Each row is a point on a tangle of strands that fork, close into loops and nearly touch. The rows are in no order.
In the rows, zero is written as 128.
Points whose rows are less than 118 apart are linked; no others are. Some points are linked to none.
(477): [212 139 121 155 147 182 146 129 110  98 124 126 153  97 102  96 134 103
  90 137 127  88 110  89 104]
(1332): [157 142 171 112 147 101 138 136 119  91 108 102  99 117  87  71 148 172
 114 137 128 126 132 132  97]
(1451): [ 89 125 151 138 144 152 108 152 142 106  88  88 166 122 124 103 129 145
  59 116 150 136 105 142 123]
(706): [106 125 123 112 113  88 116 104 132 162 147 156  85 136 137 150 157 162
 159 153 106 122 110 125  99]
(2018): [ 40 104 141 148 106 114 126 182 162 131 132  82 189 127 125 118  75 133
 136  88 165 169 177 180 156]
(330): [156 141  91 158 144 145 154  92 134 196 153 149 119 141 147 151 130 153
 102 188 106  95 102 103 140]
(1594): [136 150  78  87 181  91 150 106 111 144 134 165 111 106 156 140 190 115
 130 168 126  82 126  83 146]
(715): [118 105 162  62 129  49 128 123  96 177 120 127  89  81 173 115 198 150
 178 150 122 120 145  84 117]
(298): [129  85 174  74 161 104 124  99 106  97 180  99 143 156  91 132 117 140
  92 123 147 108 164 128  98]
(1797): [173 143  92 201 135 158 124  99 109 190 117 145 116 124 145 168 123 120
 115 189  84  80 135  83 145]
(602): [144  81 151  88 107  61  97 154 137 107 112 127  84 147 162 124 151 154
 134  91 125 124 153 119 112]
(2300): [193 174 110 114 135 179 144 132  93 165  86 113 171 116 141 181 162 105
 109 158  96 120 123 112 121]
(649): [ 80 143 127 141 106 136 162  87 147 170 115 137 115 137 158 167 186  99
 159 151 146 167  98  93 121]
(918): [134  99 125 121 164 163 109 153 100 100 115 154 115 117 109 140 146  79
 110 108 125 125 104 147 139]
(905): [125 141 146 123  97 112 140 142 149 134 129 162 121 118 114  79 103 165
  98 124 128 159 106 190 111]
(1537): [154 147  98 106 107 177 148 110 163 154 128 128 115 162 148 144 140 161
 154 146 116 167  53 143 144]
(766): [158 130 110 147 137 134 134 144 149 166 128 162  74 150 141 114 187 122
 123 124 115 147  93 119 128]
(1932): [136 102 129  86 159  94 131  71 103 101 147 121 109 126 106  52 138 136
 127 125 116  92 154  81  75]
(1586): [145 116 116 139 133 150 127  97 148 147 165 123 140 143 135 148  98 141
  83 159 129 103  99 107 129]
(1372): [151 123 137  61 118 103 134 132 107  68 136 150 100 137 118  74 106 108
 163  83 127 142 134 138 152]
(1384): [119 165 153 136 121 165 142 139 119 135  84 111 164 154 108 180 104  97
 121 111 127 169 131 187 154]
(360): [123 124 130 178 111 146  84 108 135 164 159 109 157 145 132 134  66 150
  72 154  97 131 115 141 108]
(657): [146 127 115 125 126  49 143 132 149 120 139 190 112 114 135  94 177 129
  99 137 146  74 163 108  85]
(2221): [138 187 128 156  76 126 148  75 150 152 124 125 122 135 135 162 124 120
 128 170 116  94 107  73 126]
(1290): [114 137 125  75 128  78 154 142 143 172 126 111 109 138 151 162 199 122
 132 137 111 151 133 132 151]
(94): [126 174  66 214 114 137 163  71 155 201 114 152 127 130 169 125 111 158
 158 164 109 120 137  59 142]
(178): [116 129 140 158 105 137 102 150 156  77 155 131 100 144 136 150 121 112
 123  97 139 140  92 122 128]
(638): [129  83 159 105 166 102  92 104 109 112 166 108 121 145 107 143 136 149
  73 151 118  86 134 110  94]
(2129): [160 141 110 149 141 128 143 133 151 121 101 139 108 110 144  83 153 144
  67 157 138  90  92  82 121]
(2052): [175 184 111 148 169  94 154 109 105 161 123 176  89 113 155 110 138 138
 148 196 116  85 122 115 184]
(89): [ 83  69 140 145  84 134 106 119 117 155  81 165  92 148 121 135 124 108
 154 124 109 158 111 143 129]
(1707): [166 151 138  88 131 114 159 120 105 122 141 158 114 129  92 118 138 105
  95 135 117 111 127 129 116]
(1181): [120 141 113 158 100 203 138 171 142 137 146  67 207  71 143 109 104 112
 108 114 147 180 107 188 142]
(1719): [141 142 181 163 108 179 136 144 100 131 136 108 178 135  96 145  91 107
  87 135 129 141 130 189 145]
(1657): [115 139 155 152 126 153 139  96 110 136  92 146 104 165 176 162 127 106
 124 123 139 155 107 123 174]
(1616): [220 164 129 130 142 153 163 125  96 176 140 123  78 122 138 131 180 113
 148 152  75 127 111 100 164]
(455): [141  46 144 111 139 130 134 180 123  83 131 102  86 145  99 101 113 116
 119  82 140 140 143 128 157]
(1035): [ 68 114 137 168  75 193 130 119 133 137 129 102 221 135  95 143  80  79
 107 100 126 169 131 149 138]
(2323): [115  98 112 129 146  91  86 102 136 107 167 140 119 127 131 136 126 161
 116 172 149  53 118  97  93]
(1489): [101 129  50 149 119  87 124 111 140 207 111 172 107  84 157 139 155 147
 167 167 111  55 126 100 157]
(611): [ 78  68 176 131 110 141 115 153 139  99 127  90 111 134  78 137  97 140
 156 109 188 140 127 143 105]
(1262): [110 139 168  71 118 144 161 136 107 101 105 134 121 101  82 131 121 139
 148 128 153 148  99 173 127]
(510): [144 180 147 130 134 150 143  97 100 117  94 111 108 100 126 124 148 147
 124 183 127 131  86 109 120]
(1515): [170 114 138 141 102 233 128 141 120 118 146  78 172 126 154 150  76 123
 132 119 141 154 102 144 136]
(2078): [ 97 137  93 146 120 161 119  87 110 205  95 157 144 150 145 119 139 160
 151 135  83 193 106 135 144]
(1417): [138 180 115 209  84 152 144  72 151 167 110 129 137 146 144 121 100 134
 125 180 104 126 123  70 119]
(607): [ 92 145  58 165 101 144 148  93 145 169 121 206 163 134 153 136 130  99
 106 144 128 130 111  91 121]
(2083): [ 94 102 109 153 112 110  75 128 152 148 155 152 149 128 138 125 102 162
 105 145  98 122 118 161  97]
(2215): [151 162 126 163  89 166 128 148 151  96 167 139 119 131 146 139 111  88
 138  98 122 149  94 157 147]
(2064): [149 139 150  63 165  99 153 128 153 114 172 116  95 166  95 131 137 169
 121 123 138 146 148 148 131]
(314): [119 122 110 144 118  63  86 122 159 131 132 171 129 129 182 162 157 173
 138 134 167 107 175  95  73]
(1706): [146 168 110 156 133 145 177 112 131 192 115 142 106  72 183 126 165 133
 165 183 122 109  95  54 172]
(1437): [134 103 122 101 198 128 106 149  93  75 156 122 112 120  77 119 151  85
 112  88 112 122 136 146 138]
(2314): [156 122 114 110 178 118 146 154 141 119 139 130  61 147 109  99 201 130
 115 116 112 143 103 120 129]
(1238): [202 161  45 138 143 151 140 134 135 111 140 160 134 100 134 138 116 107
 139 151 114  59 119 101 148]
(1807): [191 143 128 185 128 149  94 108 101 138 118 126 156 133 138 152 117 104
 110 170  92  64 130  77 132]
(1775): [137 161 164 113 164  60 154 116 112 168 156 142  85  90 200 120 177 113
 159 155 126  96 135  50 158]
(2286): [173 159 148 133 139  96 157 111 104 166 137 116  59 115 129 131 174 120
 149 159  68 103 110  83 151]
(791): [ 90 109 116 165 115 195 107 143 155 139 144  78 154 122 130 125  52 155
 143 113 124 200  97 166 159]
(955): [ 94 146 166 193  82 115  92 110 127 153  68 119 123 159 137 146 143 112
 100 141  98 129 138 110 112]
(2097): [156  73 144  62 154  58 113 121 110 131 120 137  78 153 181 100 168 179
 164 107 133 142 164 114 130]
(396): [ 74 133 151 188 104  91 104 103 142 140 115 143 112 174 148 159 145 116
 124 121 119 139 141 108  96]
(1103): [ 82 138 140 144  85 136 135 110 156 164 114 131 143 145 100 121 131 153
 106 154 126 163 110 132  73]
(1966): [154 119 133  41 161  91 140  86  99  98 143 144  98 148 146 109 118 125
 151 110 121 130 128 138 156]
(266): [ 99  96 119  52 115 104 133 191 145 112 140  96 151  96  94 115  99 141
 123 114 151 134 134 189 152]
(1088): [101  88 178 134  86 161 101 140 128 116 125  73 140 132  91 131  67 133
 127 132 142 126 113 140 130]
(731): [101 127  86 139  93 163 115  89 127 137 124 179 171 130 156 116  78 112
 134 129 131 153  90 130 114]
(261): [ 69 155 137 165  99  91 117  90 148 157 111 171 115 183 154 154 148 131
 168  93 112 191 141 145 119]
(1398): [ 62 118 105 104 117 136 133 141 156 138  88  90 142 141 112 159 127 169
 144 119 122 182 100 155 134]
(694): [124  77 137  88  96  73 100 156 129 168 147 137 113 160 104 142 118 150
 118 105  95 143 138 185 116]
(1645): [ 95 131 185 123  93  89 129 132 151 128 117 107 134 171 102 175 107 127
 114 126 148 132 164 162 125]
(1459): [132  66 127  93 153 122 146 188 138 128 123 116  71 154  69 109  98 135
 168 109 135 131 142 150 180]
(2000): [ 89 158 101 180 113 172 141  93 143 135 154 128 187 184 117 131  98 125
 119  91 106 196 141 128 129]
(166): [132  80 132  75 171  99 112 118 110  48 147 116 119 135 110 110 177 137
 161  83 160 123 172 101  92]
(312): [230 163  75 141 112 208 140 130 130 119 130 149 162 111 159 156 101 115
 143 172 111  62 142  90 104]
(319): [194 122 142  90 145 169 153  93  86  92 100  91 103 129 106  96 128  85
 142 111 122 127 115  92 150]
(1257): [143 132 129 114 158  66  81 127 121 113 150 155  98 142 191 166 175 180
 164 132 166 123 157 114  86]
(2164): [123  86 123 107 112 156 120 137 116 159  85 138  92 133 103 138 130 126
 152 132 108 162  85 163 145]
(1012): [145 167  94 140 136 106 193 109 141 182 158 130  84  65 154 127 151 146
 177 186 123  67  98  50 181]
(722): [111 179 116 179 139  78 124  99 143 139 128 180 110 126 133 166 135 133
 130 172 131  67 144 116 122]
(1844): [ 90 122 153  84 150 103 133  95  86 119 103 170 131 124 148 128 155 134
 113 153 189 106 123 124  94]
(1453): [195 138 123 145 149 180 140 128 107 175 104 136  97 130 135 140 164 131
 141 144  89 160 101 122 149]
(639): [125 131 144  80 182  63 144  97  87 153 138 136  86  81 171  88 191 128
 190 152 113 105 144  54 144]
(1805): [141 176 143 119 151 117 141 161 141  59 174 120 144 112 117  93 133 125
 104 118 146 124 115 155 113]
(693): [128 139 130 173  77 197 140 130 163 124 132 152 141 124 130 134 102  80
 138  91 140 183 111 145 129]
(2223): [147 153 115 159 106 168 130 158 128  89 162 136 177  68 153  79 104 103
  97 124 169 130  88 157 120]
(216): [133 169 136 145 148  63 143 104 113 173 125 177  85 112 206 114 147 143
 166 166 127  95 120  91 176]
(716): [128 112 139  92 127  67 108 136  96 166  93 153  66 108 168 114 201 139
 189 135 105 134 118 111 136]
(250): [116 162 141 108 149  91 129 135  84 149  92 134  86  93 146 127 204 134
 173 155  97 142 103 126 138]
(1726): [158 157  26 177 129 190 163 106 142 190 122 187 158 112 156 173 127 112
 160 158 122  93 142  91 130]
(1743): [150 137 114  92 174  75 146 131 123 114 133 140  52 117 123  84 216 142
 168 112 120 129 126 106 106]
(2313): [148 140 113 144 179 121 120 117 113  89 154 183 128 104 141  84 109 129
 109 143 158  75 116 130 137]
(2086): [177 135 131  94 162 177 148 102  86  77 127 101 126 114  64  77 122  95
 131  86 101 123 119 124 138]
(1514): [ 65 104 125 150 125 118  94 131 149 134  81 114 140 170 145 150  96 134
 119  90 127 181 165 132 159]
(450): [105 146 118 134 137 122 165 120 130 185 114 148  96 100 180 149 200 111
 151 152 123 141  82  64 144]
(1434): [ 98 112 169 148 126 115 112 168 130  96 184  72 149 102 138 120  85  85
 118  96 170 137 153 196 176]
(1774): [123 124 127 125  89 145 142 126 156 106 105 114 124 145 117 155 141  80
 121 118 150 135  89 104 125]
(720): [150 132 153 156 143 130 112 162 113  93 209  84 165 102 108 112 124  57
  77 102 115  99 128 158 137]
(1447): [144 154  70 134 111 179 101  96 115 120 125 158 174 107 159 152  74 138
 130 155 115 114  80 131 122]
(1098): [ 79 154 118 204 109 177  86 100 120 132 118 134 223 130 130 111  79 121
  89 131 115 142 113 124 102]
(1855): [140 168  87 163 116 118 113 109 148  96 118 138 133  99 120 125 105 142
 122 167 136  36  97  70 110]
(808): [112 132  62 161 153 105  66 138 129 143 111 180 117 112 150 134 125 147
 124 155  98  87 113 117 137]
(686): [217 164 133 136 146 196 142 105  94  76 150 108 153 107 103  84 127  96
 126 103 104 101 139 102  99]
(2329): [102  90 156  97 129 114  99 160 129  90  97  80 140 159 124 168 112  98
 120  93 132 109 144 124 163]
(410): [123 112 171  76 148  91 122 154 109 113 138 143 108 135  76 159 105 128
 170 110 134 134 157 204 150]
(959): [104  83 133  63 135 104 107 171 133  70 162 117 138  94 141  99 114 127
 132  88 168 129 121 165 153]
(24): [141 136 106 118 151 150  84 119  97 102 146 141 125 130 130 162 139 115
 124 131  98 111  97 128 141]
(963): [174 142 112 113 118 212 147 132 132 112 119 103 132 139 141 144  99 140
 140 118 136 171  69 130 144]
(576): [151 172  81 181 116 200 112 138 132 136 128 154 193 121 151 120 107 117
 112 114  86 169 133 156 111]
(842): [112  60 145 110 128  85 134 186 153 148  88 124  95 155 115 179 168 155
 145 103 185 169 203 152 114]
(274): [ 57  94 121 143 118 124 111 161 179 118 151 110 133 153 103 168 154 131
 111 108 138 157 145 160  81]
(951): [ 93 160 101 159  93 152  91 134 155 116 106 128 173 104 114 121 130 117
 109 141 122 103  85 123  74]
(841): [139  86 160  78 131  91 114 121  89  71 156 133 114 118 108  50  99 111
 150  66 116 123 182 160 110]
(437): [197 141 131 131 128 220 112 157  87  98 123 111 179 100 145 138 109 100
 120 124 106 124 118 143 116]
(824): [159 178 110 154 151 143 122 141 144  73 164 153 137  93 139  82 114 147
 104 136 148 111  98 133 123]
(307): [109  85 157 136 119  99  95 142 143  99 174 148 151 122 147 133 135 153
 100 119 167 110 150 141  61]
(2354): [146 100 149 139  67 210 121 158 126 125 131  56 158 104 113 141  50 110
 139 114 136 143 111 160 165]
(1555): [142 141  83 101 108 144 137 123 189 123 173 148 116 155 142 134 123 151
 144 134 128 146  70 135 136]
(2079): [144 159  61 156 116 180 151  98 137 202 112 188 171 127 183 151 131 120
 126 162 117 155 126 113 126]
(1748): [ 82 136 102 128 144 101 111 133 174 109 169 154 152 158 189 144 115 146
 119  97 142 150 122 157 131]
(414): [162 138 135  85 159 139 167  86  82 124  99 104  88 140 144 144 155 108
 131 125 125 135 106  89 177]
(2053): [119 135 136  97 106 116  85 153 136  90 109  88 164 141 134 161  99 112
  97 106 119 120 115 133 145]
(1488): [133 174 151 117 171  79  97 109 100  59 143 115 104 131 135 122 139 138
 128 137 129  89 145 109 105]
(2293): [123 110 128 126 148 162 103 198 137  97 117  81 122 116 103 132 100 128
 143 109 144 146 109 165 175]
(2171): [107  82 174 113 161 119 149 194 111  98 146  83 140 110  55  89  95 124
 127 116 171 126 194 174 152]
(202): [132 143 167 114 115 150 122 147 118  66 161  28 170  84  84 109 105 111
 125 104 144 111 111 157 147]
(1960): [133 126 131 107 156 110 121 141 140 110  97  89 130 118 116  91 160 149
  75 137 134 116 113 101 104]
(1956): [ 95 140  96 167 121 172 124 136 155 125 159  98 172 146 147 124  78 132
 100  91 122 195 125 153 153]
(1480): [ 94 149  90 145 115 164 113 151 149 141  94 109 138 154 133 155 147 129
 146 102  95 195  98 153 142]
(928): [119 145 106 143  89 171 115 129 147 118  61 120 165 113 144 132 133 112
  95 120 135 140  89  82 115]
(106): [117 147 159 137 102 145 157 151 155 139 100 118 121 153  76 173  96 108
 130 120 135 164 146 163 160]
(390): [149 122 174  83 158 134 168 114 124 123 143  92  85 170  89 137  99 155
 124 136 142 154 126 153 160]
(696): [146 176  94 127 140  96 171  99 116 132 136 130  87  67 124 121 173 137
 182 182 131  40 125  49 140]
(51): [ 79  81 143  98 151 114 114 180 133 129  90 103 137 162 124 172 108 125
 121  94 142 146 168 157 166]
(1034): [129 117 167  96 151 113 133 161 127  31 135  74 118 122 103 100  98  96
 148  60 136 117 184 153 154]
(302): [106 129 138 144  97 168 151 158 146 114 181  74 184  84 155 110  96 104
  88 104 171 154  88 167 150]
(810): [107 144 143 111  93 102 155 126 172 141 126 169 116 147 128 116 147 155
 110 125 154 163 114 169  92]
(1871): [121 116 162  81 128  79 129 136 117 126 135 183  88 143 114 152 153 148
 189 113 135 145 131 194 113]
(609): [155 113 128  92 164  61 133  95 121 119 151 168  89 140 172 125 171 165
 162 141 157 101 159  89 115]
(1955): [ 93 110 117 139 105  72  96 113 147 169  82 145 117 163 207 118 139 170
 139 130 135 160 143 102 120]
(743): [130 127 158  96 123 149 148  90  92 116  99 125 111 162 144 166 124 109
 153 137 146 133 107 130 177]
(2356): [133  73 125  74 130 128 144 154 128 148  95 126  94 152 107 105 117 152
 144 115 132 153 106 175 169]
(497): [158 166  84 217  99 213 144 134 159 148 158 132 203 121 165 121  91 117
 110 129 121 147 124 127  85]
(1583): [131 159 146 173 106 129 105 118 129 169 119 132 141 151 113 145 112 105
  78 149  76 129 130 140 118]
(2135): [138 113 153  58 155  71 137  70  92 110 112 101 107 133 100  53 153 123
 144  99 107 121 192  95  76]
(1696): [173 211 144 144 136 123 142 119 104 152  92 153  98 108 156 115 141 148
 121 183 103 125 113 131 146]
(1793): [128  63 149  88 117  73 126 186 133 121  83  86  91 120  91 139 162 161
 170 102 157 139 202 130 111]
(303): [ 84 118 135 142  97  74 112 129 158 155 112 174 139 170 156 137 139 164
 159  91 128 202 182 164  84]
(6): [152 133  90  42 178  96 145  87  86 144 144 163 108 117 138  97 138 127
 135 151 101  95 120 104 167]
(682): [129 130  84 134  97 110 145 105 117 195 103 184 118  97 143 134 144  95
 129 166 101  82 122  84 158]
(1250): [110  37 177  97 138 107 150 183 136 112 156 125 116 109  88 102  85 143
 149 110 198 147 178 182 124]
(465): [ 86 107 167 115 106  96 148 152 134 157  62 136 102 150  99 152 120 156
 188 141 156 172 163 162 147]
(1506): [132 115 144  59 154  85 177 134 115 107 110 102  71 142 109  86 180 130
 162  92 144 145 154 108 130]
(412): [ 39  91 133 131 109 111  98 136 150 137 126 117 181 163 139 124  73 157
 125  78 118 196 163 170 134]
(782): [ 70  87 164 114 114 108 134  93 115 153  99 129 113 147 152 173 173 129
 155 133 160 147 119  93 118]
(1207): [152  99 144  49 140  70 164 132 109  95 125 121  74 152 114 127 169 144
 216  84 147 159 180 142 133]
(1607): [158 115 152 128 112 133 133 147 140 127 163 152 107 123 136  75  91 124
  78 109 136 148 119 158 137]
(758): [ 97 132 120  98 168 101 130 112 105 122 117 161 119 126 145 147 184 100
  97 135 150  95 120  90 129]
(1362): [190 132 169 129 138 170 154 148  85 140 114 120 130 130  78 112  98 102
  87 115 114 134 146 154 157]
(534): [160 146  95 220  91 188 123 116 155 146 158 156 182  98 141 118  73  99
 103 150 133  96 129 125 104]
(593): [179 145 141 108 129 173 120 140  96 101 175 115 168 105 133 132  86  68
  96 110 116 111 121 154 151]
(1771): [ 51 100 151 184 113 137  92 144 150 138 138 120 164 134  96 141 129 108
 103 105 113 150 138 160  87]
(585): [171 151 151  96 128 176 155 116 123 101 150  94 120 129 122 116  89 164
 104 144 140 140 104 151 136]
(1922): [115 181  82 163 137 170  92 152 129 140  92 132 166 121 134 123 123 141
 114 108  84 177 103 166 128]
(608): [144  87 149  52 122  79 154 178 147  96 150 100 115 127  65 127 106 143
 199  68 156 137 220 161 125]
(1011): [141 119 151  96 103 123 169 125 140 183 112  87  83 164 126 159 155 138
 112 140 118 158 117 120 165]
(438): [143 119 165 104 141  77 132 108  83 136 131 122  71 143 123 119 170  98
 148 126  90 105 145  92 133]
(1875): [163 149 179 128 116 154 158 142 111 133  76  80 131 133  89 133 130  88
  89 129 119 125 128 120 142]
(2130): [106  53 130 113 115 105  96 164 155 132 137 134 128 154 132 165 137 172
 176  79 176 166 169 178  93]
(61): [122 170  98 187 142 127 131 118 150 161  83 151 103 117 165 103 162 150
 104 163 122 119 108  69 125]
(160): [162 154 126 140  85 160 105 148 131 119 108  97 101 135  97 142 125 137
 120 125  78 134  89 128 115]
(148): [ 84 137  93 173 137  75 113 116 154 189 102 165 107 142 202 108 165 161
 138 154 122 134 136  75 133]
(1884): [103 196 128 181 143  99 125 106 123 165 123 182 108 131 154 163 164 109
 150 174  99 123 135 118 132]
(2001): [136  98 153  56 162  82 145 168 119  78 124 135 102 137  78 134 138 137
 199  79 146 140 193 171 131]
(2155): [138 136 127 145 156 194 137 151 125 149  90  97 166 129 140 123 136 137
  59 145 125 168 111 139 112]
(1806): [100 153  81 186 136 154 131  61 116 165 131 140 186 186 145 148 106 141
 126 126 112 175 137  89 132]
(420): [192 148 123 141  92 205 108 140 112 134 104  99 189 104 125 169 126 118
 113 149  91 115 129 123  88]
(814): [169 129 113 157 103 194 117 123 123 127 191 149 190  97 139 148  88  86
  90 140 139  94 115 132 120]
(1183): [124 116 159 170 125 147 113 144 126 103 168 109 159 116  89 129 129 101
  63 129 119  93 106 138 101]
(1744): [144  91 106  88 183 121 120  98  90 113 153 123 136 121  89 101 132 124
  89 142 104  70 124  82 105]
(1039): [119  65 173 109 185 101 124 174 109  93 150  57 130 114  32  72  88 112
 155  92 127 119 200 162 152]
(1835): [124 149 164  88 111 116 137 165 128  75 153  54 133 121  77 140  95 111
 148  95 134 116 139 147 151]
(541): [101 175  44 144 131  93 171 101 165 195 141 181 135 115 167 163 151 131
 174 169 103  90 115 109 158]
(30): [131 159  31 208 134 164 160  86 142 203  96 146 147 108 170 161 124 130
 176 169 130  92 138  80 159]
(1101): [ 96  65 193  95 115 114 130 122 116 137 103  94  86 146 100 170 160 117
 143 119 147 124 151 105 119]
(1091): [ 84 157  69 155 152 124 129  77 156 167 138 144 136 173 163 147 120 161
 129 156 121 164 112  85 129]
(112): [107  84 127 104 121  79 143 158 158 173 123 140  89 149 141 161 183 141
 153 109 126 172 161 148 113]
(241): [174 174  86 161 163 145 126 118 112 110 119 178 135 114 150 130 101 107
 107 143 134  75 135 113 166]
(2092): [ 99 103 119 147 123  93  86 120 144 105 141 158 148 137 153 142 138 125
  91 132 157  74 149 101  71]
(2224): [163 151 128 109 163 126  85 105  85  66 122 113 134 122 137 123 107 114
 123 124 114  85 106 100 142]
(621): [ 82 145 120 178 112 143  82 134 140 116 170 103 188 133 160 157  91  84
  94  88 118 148 119 161 148]
(60): [150 161  81 120 157 100 136  99 132  89 131 128 104  90 107  99 145 137
 137 162 126  38 135  49 110]
(1869): [142 169 101 167 122 190 134 104 127 148  89 134 137 105 128 129 132 169
 135 171 125 158  82 119  93]
(1532): [123 119  53 163 163 100 118 126 110 154 111 165 112  86 123 124 131 154
 131 171 120  38 127  96 135]
(1467): [ 44  99 126 175  93 169 149 166 161 147 132  84 204 136  97 129  72  98
 131  96 161 191 161 164 154]
(785): [138 157 111  75 137 134 132 128 108 154  91 153 120 129 171 130 151 138
 111 135 116 152  91 141 167]
(1281): [120  98 164 108 133  83 107 174 136  54 174  90 139 107 142 111 111 114
 128  82 182 127 174 167 129]
(1145): [141 202 129 154 167  97 125 111 117  93 157 148 102 127 118 148 139 144
 130 172 128  89 117 116 124]
(1133): [ 87 191 137 190 125 114 113  82 110 164  85 175 134 124 156 143 136 131
 158 174 110 150 110 135 121]
(1895): [ 51 128 143 206 106 147  88 112 134 131 145 119 182 131 112 102  98 132
 123 107  96 158 112 157  86]
(699): [186 146  88 145 123 196 149 116 112 184 115 180 135 133 180 140 138 120
 128 146 106 146 104 139 134]
(211): [105  66 174 110 127 104 113 168 138  92 107  93 103 120  68 137 144 167
 168 106 175 145 161 142  87]
(2268): [105  59 170 111 103 105 121 176 142 138 156 143 128 128 112 133 114 150
 146  96 180 152 190 195 107]
(1082): [112  97 207 104 101  93 125 116 108 105 153 106 148 157 108 142  75 125
 109 128 152  93 164 157 113]
(1456): [152 112 141  84 133  78 160 130 144  95 137 162 102 142 146 100 182 124
  94 104 177 118 147 104  80]
(759): [118  99 170  91 123 100 125 139 105 112  89 108 106 149  84 135 149 102
 135 122 118 112 155 122 124]
(1108): [ 99 180  68 210 105 160 106  89 137 136 101 157 208 121 127 115 109 128
 119 157 113 109 109 111  88]
(105): [139  70 158  95 138 131 132 148 103 106 120  51 131 132  27  89  78  88
 126  97 101  98 178 144 163]
(2176): [ 72 127  92 131 154 116 112  94 155 143 145 172 151 178 193 141 119 158
 122 131 137 162 115 124 135]
(2259): [153  90 159 112 112 177 158 163 114  98 124  67 148 106  43 101  64  86
 130 109 131 118 150 138 157]
(1017): [121  90 141 105  83  81 100 127 143 118 100 150 102 143 174 123 128 174
 149 105 158 145 138 135 101]
(1936): [185 164  77 183 126 199 133 122 131 127 104 145 190  91 131 168 119 110
 121 189 138  40 140  96  99]
(199): [210 165  94 110 135 167 176 117 116 119 134 147 123 110 134 113 144  90
 115 143 133  82 124  64 129]
(1107): [198 126 123 174 141 161 130 106 110 123 129 142 127 110  94 106 115 107
  82 169 107  53 132  82 109]
(2098): [119  82 157  60 158 106 129 105 112  88 112  92 119 127  85  41 120 111
 152  69 127 135 193 124 106]
(2183): [139 136 129  97 153  77 135 129 166 114 192 156  98 173 134 149 136 166
 112 134 132 132 135 158 120]
(32): [120 125  79 151  77 128 121 113 142 178 121 177 128 139 141 145 143  74
 112 144  94 119 110  99 134]
(1432): [140 109 145 169 101 192 101 150 133 114 163  76 192  83 100 111 114 118
  83 140 120 112  97 146 106]
(1637): [132  87 159 117 134 126 129 165 133 116 152 109 114 139 104  81 111 125
  66  90 150 128 131 144 134]
(234): [116  97 105 102 118  81  78 155 143 120 160 144 117 114 122 118 115 146
 114 116  89 126 114 173 114]
(1096): [111  89 144  93 151 140 112 157 116  83 177  31 165  89  81  97 108 120
  97 108 131 119 116 164 145]
(1576): [141  71 167  96 128  77 119 139 124 101 146 153 134 120 132 102 157 143
  79  97 167 121 174 134  66]
(1431): [ 79 142 120 182 105 163 140  89 145 148  99 140 132 145 126 111 139 157
 128 148 129 169  78  96  93]
(386): [ 93 138 169 177 123 136 112 166 141  85 173  90 139 131 139 151 100 109
 109  96 141 142 138 172 142]
(1373): [122 135 174  87 146 114 151 131 114  79 130 110  90 111  68  85 127 165
 154 115 140 137 113 171 105]
(586): [ 57 119 145 103 104 114 137 122 170 158 108 110 118 167 109 157 119 173
 182 114 140 187 152 163 128]

A fork is a point with three links, a tip a point with one. Leave the first point through the second and follow the links. Name the first fork or tip that comes.
(1869), (1431) -> (89)
(1133), (1884) -> (1437)
(905), (810) -> (250)
(148), (1955) -> (2092)
(1101), (782) -> (1855)
(1966), (1372) -> (638)
(609), (2097) -> (1960)
(1855), (60) -> (759)
(1437), (918) -> (1133)

How many points has the smallest loop of links through each point below? Write 0 if it is on no loop.
(1480) -> 0
(2129) -> 0
(682) -> 0
(2086) -> 0
(918) -> 0

Name the points in between on the shortest way along the links from the first point to the second, in order.
(1431), (1459) -> (1103), (810), (905), (1607), (1637), (455)
(1514), (1743) -> (51), (2329), (759), (438), (2286), (1616), (1453), (766), (2314)
(693), (1098) -> (2215), (178), (1774), (928), (951), (1108)
(410), (731) -> (2001), (1207), (1506), (1743), (2314), (766), (1453), (699), (2079), (607)
